Each row is a point on a landscape with many peaks, with its height.
A climber steps from a point to whichever of its 4 nearest points has the largest rise for the distance, and stops where none of them is higher. Distance is the straight distance between rows; heights are no part of it.
q281: [ -8  12  -4  -4 -19  14   5  -9 -16  -1   6   4  25   3   3  12  15  -5
   0  -3  -1   3  -6  -5  -4  -5]  h=375
q581: [ 19   7  -3 -32 -10   6 -12  17  11  10   1 -26 -16 -11  -8  -3  10  12
   5 -11   8   5   1   6  -7   8]  h=79
q50: [-20 -38 -20   3  -5  20  -2  28   4  11 -20  -6 -28 -25  -7  20 -11  -3
 -14  12  -3  11  -3   1  -6 -13]  h=2
q127: [-12  -5  -6  19  13 -11  10  -4  -8  -2   7   6  22  28  21  -2  10 -15
  -1   9 -20   4 -11 -12 -16  -1]  h=306
q202: [ 11   8 -14 -17 -18   2  -7 -16   5  -4  26 -11  -1  -7  10  17   2  15
   2  -5 -10  -6  -6   2  18   6]  h=255
q67: [ -1 -24 -10 -17 -21  18   2  27  -2   4 -23 -10  -4 -30  -7  12   5  10
   3  17   2  17   1   4   3   7]  h=144
q811: [-27  -5 -20   3  -1   7   8   9  -7   5  -7   5   8   1   3  15  -4  -3
  -9  -3   0  -2  -6  -7 -22   1]  h=387
q715: [ -3   4  10  -2  -1   4   7  14 -13   3 -16   0  10   8  -4  -5  -1  -6
   0  -4  12   2   3   1 -19   1]  h=353
q729: [ 18   3  31  -5   8   4  -1  -9   3   1 -12   0  -3  -7 -11  -5   4  20
  17  -6  16  10   0   7  21   5]  h=128
q704: [-28 -19 -13  27   4   8   0  -5  11  -9  21  17   8   5  25   2  -6  -8
  -9   1 -25  -9  -3  -3 -10  -5]  h=647
q941: [  8   7  -3  23   3 -33  -2 -12  11 -14  24  -3  -4  15  11 -10 -10 -25
   2  20 -25 -12  -2   4   6   1]  h=134
q903: [ 14  14  24  -3  10 -20   5  -2  -1   7 -13  -8  -7   6  -1 -12  -6  -1
   4  -2  -2   0  -1  -4  14  -3]  h=530
q34: [-13   0 -22 -14 -11   2   4   4  -3   8   1 -10   7  -8   0  24   9  -4
 -11   4  -7   6  -4 -14 -20   2]  h=325
q860: [  1  17   2  -7  -9   4   0 -17  -4  -1   9   4  14  -3  -2   9   2  11
   4  -5   0  -1  -4  -1  15  -2]  h=403
q63: [  1   0 -17  -8 -12   5   7 -15   5 -12  21   6  12  -5  15  15  -5   5
  -4   3 -16  -9  -4   5  19  -1]  h=178
q528: [  7  18 -12 -13 -18  11 -11  -8  -8  -2  16 -11   9   7   4  11  16  -5
  -3 -12   5  -7  -5   3  -7   0]  h=454
q877: [  7  13  17  -7 -14  19  -9 -16  -4  10   2  -6   8  -6 -19   5  12  10
  16 -10   9   7  -6   3   7   1]  h=257
q229: [ -9  -5 -20 -10 -19  18   8  16 -12  10  -9 -13  -2 -19   0  18  -3  12
   2  -4  -3   5  -4 -16  -5   5]  h=258
q552: [ 16  27  -1   0   7 -11 -17 -18  -3 -10  18  -2  -1  11  -1 -10  -5 -11
  -3 -11  11 -13   2   6  11  -5]  h=192
q160: [ -5   7   9  14   3  -9  11   4 -16   2  -7  -8  10  22  15  -7   4 -10
   2  -6 -10   0  -8 -12  -9  -4]  h=229
q155: [ -3  -3  15   4  11 -19  11  13  -5  10 -16  -4   1  12   3 -10   4 -11
  -3   3  -5   4   2  -6 -13  -5]  h=219
q671: [ -9 -22  -5  16  18   7 -16   3   7   5 -14  10 -16  12 -11  -4  15 -13
  -4  15  14   1   3  -9 -41  11]  h=260
q189: [ 12   3   5  -5  14 -10 -15   6   3   4   3  -1 -15   8 -15 -18   5 -11
 -10 -17  19 -11  10   8 -19  -3]  h=254
q355: [  9  23  10  12   1 -17   3 -16  -2 -10   8 -10   0  15  14  -7  -9  -6
   6   5 -12  -3  -6  -2  22  -4]  h=227
q510: [  4 -20 -12 -20  -7   8   6  19   8  14 -12 -14 -16 -28  -3  15   1  20
  -7   3   1  12  -3  -8   0   2]  h=132
q631: [ 19  23  26   0   2  14 -15 -26  -4   2   0 -17   2  -5 -24 -18  12  -9
  10 -12  15   5   3   2  10  -9]  h=167
q574: [ -6   0  -9 -12  -6   8  -6  14   2   8  -6  -5  -8   0  -5   3  -5   6
  -4 -16  10 -12  -3   1 -18   2]  h=591
q174: [-17  -2   3  18  13 -21   9   4  -5   4  -1  -1   9  18  14  -4   1  -9
  -2  -1 -21   1  -3 -13 -11  -1]  h=249
q261: [ 14 -13   9   4   8  -2 -12  20  -2  -6 -11  -3 -10  13 -12 -25  12 -16
  -7   7  18  -2   7  14 -31   4]  h=469
q384: [ -3   8  -6  12   5 -13  -6 -12  16  -9  22   9 -12   4   8  -8 -23   8
  -3   0  -8 -17  -1   6  18   2]  h=124
q714: [ -4 -14 -13 -17 -11  18 -10  28   1   2 -17 -23 -14  -4  -5  10  -5  -9
   0   8   6  -3   5  11 -31  11]  h=362
q74: [ -5  -3  -1 -18  -2  -1   5  12   0   9 -14   5   3  -9 -12   6   3  -3
  -8   4   8   4   4   2 -13  -2]  h=354
q641: [  5   7   9 -10  10 -11   8  -7   6   2  -4   7   0  -7  -8   1  -9  16
   1  -4   3   2   3  -1  15   1]  h=256
q723: [-17 -13 -11  -8   0  10  11  23  -7   5 -24   4  11 -11  -8  11  -2  -9
  -3  17   7   9   6   4 -15  -3]  h=388
q703: [ 23   8  16  -2  16 -15  -4  -1  -8  -1  -2  -5  -5   5 -15 -16   7 -17
 -11  -6  15  -1   9   3 -10  -5]  h=154
q61: [ -4 -16  22   3   1 -17   6  27   0  14 -24  -4  -9   5   9 -19   0  -1
  -2   5  -6   2   2   6  -2  -6]  h=111
q747: [ 28  17   4 -26   0  -1 -16  -6   1   1   5 -10  -6  -8 -24  -3  13  -8
   2 -18  17  -1   5   5   0  -5]  h=89
q984: [ 24   7  11 -28  -5  13 -13  10   9   2  -6  -7  -8 -12 -15  -5   9  11
  10 -14  19   4  -1  15   5   4]  h=92
q774: [  7   0   6  11  20 -14  -8   0  -5   0   2   0  -5  17 -10 -12   9 -11
 -11  -6   9  -7   3  -6 -28   3]  h=263
q223: [ -7 -10 -13  12  -5  17  20  -6 -16  -9   9  14  22   3  21   0  -3  10
   7  -3 -15   3   0 -10  29  -6]  h=236
q670: [ -1   8   0  16   4  -9  -5 -10   1  -8  22   3   5  23  20  -9  -8 -11
  -5  -3 -10 -17  -2   5   0  -1]  h=261
q273: [-34 -10 -12  16  11   1   2   0  11   7   4  14  -2  -4   3   9  -7  -5
 -14  -5 -12  -1  -4  -9 -16  -6]  h=384
q503: [-12   2   9  13   5 -17  10   8  -5   8  -8  -2  -2  12  13 -11  -9   5
   3 -10 -17  -5  -4 -11   6  -2]  h=159
q272: [  4   0  -9   8  -1  -1   7 -13   8 -20  21  10   1   5  19  -4 -21   8
   3   8 -13 -15  -1   9  27   0]  h=95
q609: [-14 -20   4   4  -2   9 -10  30   2  -3 -23   0  -6   6  -1 -10  -4 -11
  -4  15  13  -3   8  17 -27   6]  h=267
q6: [ 22  23  -5  10   3 -17  -8 -23   2 -22  28   0   2   8   4  -9 -10 -26
  -3  17  -2  -4   1  10  16  -5]  h=108
q118: [ 13  -5   3 -29  -8  -1  -4  13  11   7 -11  -1  -3 -17 -16  -1  10   4
  -8   7  13   5   3  15  -4   1]  h=213
q918: [  4  -4  19 -12  -1  -1   9  14   0   4 -19   7   7 -10  -8  -9   3   9
   1   9   9  12   4   7   5  -5]  h=596
q207: [ -6 -20  -7   1 -13  34  16  25 -21   6 -26   6   6 -22 -12   8   2   9
  20   1   7  12   7 -10   9   7]  h=50
q132: [  3 -14 -23   0 -19  21   7  -7  -9  -2   6   2   6 -13  11  17   2  23
   4 -14  -6   3  -8 -19  22   7]  h=137
q557: [  9 -13   5 -12  -4   9   5  -2   2   5  -9   4  -1 -21 -11  15   7  27
  11  -9   8  12  -1  -5  13   8]  h=55
q485: [-20 -15   5  19  11   2   3  17  -5  10 -18   1  -4  17   6  -5   1 -11
   3   4   4   0   3  -7 -34   7]  h=195
q692: [  2  15 -10  -9   4 -13 -11 -12  10   0  16   3  -2   0  -5   6  -8  -2
 -13 -12  -1 -13  -4   2   1   1]  h=148
q906: [  6   7  18  15   6  -5   4 -29   1  -8   2   1   1  -4  -8   7   0  20
  25   1   6  11   0  -2  34   6]  h=7
q333: [ 19  26  -9 -11  -8  -2 -16 -24   2  -9  25  -3   2   1  -3   7   3  -8
   0  -4   4  -8   0   8  19  -2]  h=259
q819: [-28 -22   7  17   8   8  -8  11  17  11 -18  14 -23  -9   1   2   0  -9
 -14   8   3   7   6   1 -25  -8]  h=492
q882: [  6 -18   5   6  12  -2  -2  19  -7  -6 -20  -2  -1  14 -10 -17  10 -18
  -6  22  13   4   6   5 -33   7]  h=341
q512: [ -6   0   7   1  14 -13 -15   0  22  12   2  10 -20  -4  -8  -8  -6  -3
 -15 -11   6 -12   8   4 -11   0]  h=577
q685: [ 18   3 -13   4  -9   6   5 -24  14 -25  26   6  -4  -6  10  11  -8  13
  17  15   4  -2  -4  15  33   8]  h=113
q998: [ -3  18  11   6   0  -7   8 -19 -12  -4   7   3  22  10   1  -2   8  -7
  -2   6  -8   9   2  -9   6  -8]  h=348
q166: [ 14  20  -3   0  -3  -8  -2 -28  11 -14  21   7   0  -6  -5  12  -5  11
  13   9   4   1  -3   6  31   8]  h=133
q827: [-13 -10  -4  25  14 -15  -5 -14  15  -8  22  12   9  16  18  -5   3 -16
 -10   9 -27  -8  -2  -9 -13   2]  h=410
q139: [ 18  12  -3  -3 -13  21  -7 -31   4 -12  26  -2  -2   2  11  10   6   8
  18   3   1  -5  -6  19  31   1]  h=183
q927: [  0   3  20   5  10 -15  -6   6   7  10  -4  -1 -18   9   3 -17 -12   8
   0 -13   2 -13   5   3   2   0]  h=262
q188: [ -7   4  -5  11   3 -16  14  -9   1 -12  11   7  10   4  13  -3 -15   5
   4   8 -25   0   1  -6  24  -5]  h=99
q709: [-15   2  -4   3   1   4  21   1 -15   1  -5  12  17  -7   4   2  -3  13
   3  -5  -5  10   3 -15  13  -3]  h=378
q185: [ -3   8  11   3  -6   9   7 -11 -12  -2  -2   6  14   0   2   1  -2  18
  11  -9   0   7  -3  -6  18  -1]  h=638
q801: [-23 -19 -13   2  11   5  19  18  -4  12 -19  11  -1 -14  -4   0  -8   6
  -7   0  -3   9   3  -8  -1 -10]  h=598

Call two points neighbours if one is among the 4 nearest of the other. Go from one point of each pair to the other, from neighbour to neighbour, staying as high as possible. Name the lowest point that can't be avoided.
q185, q918 | q74
q261, q918 | q609
q574, q185 | q709
q185, q528 | q860
q801, q704 | q273
q512, q903 | q927
q574, q801 | q811
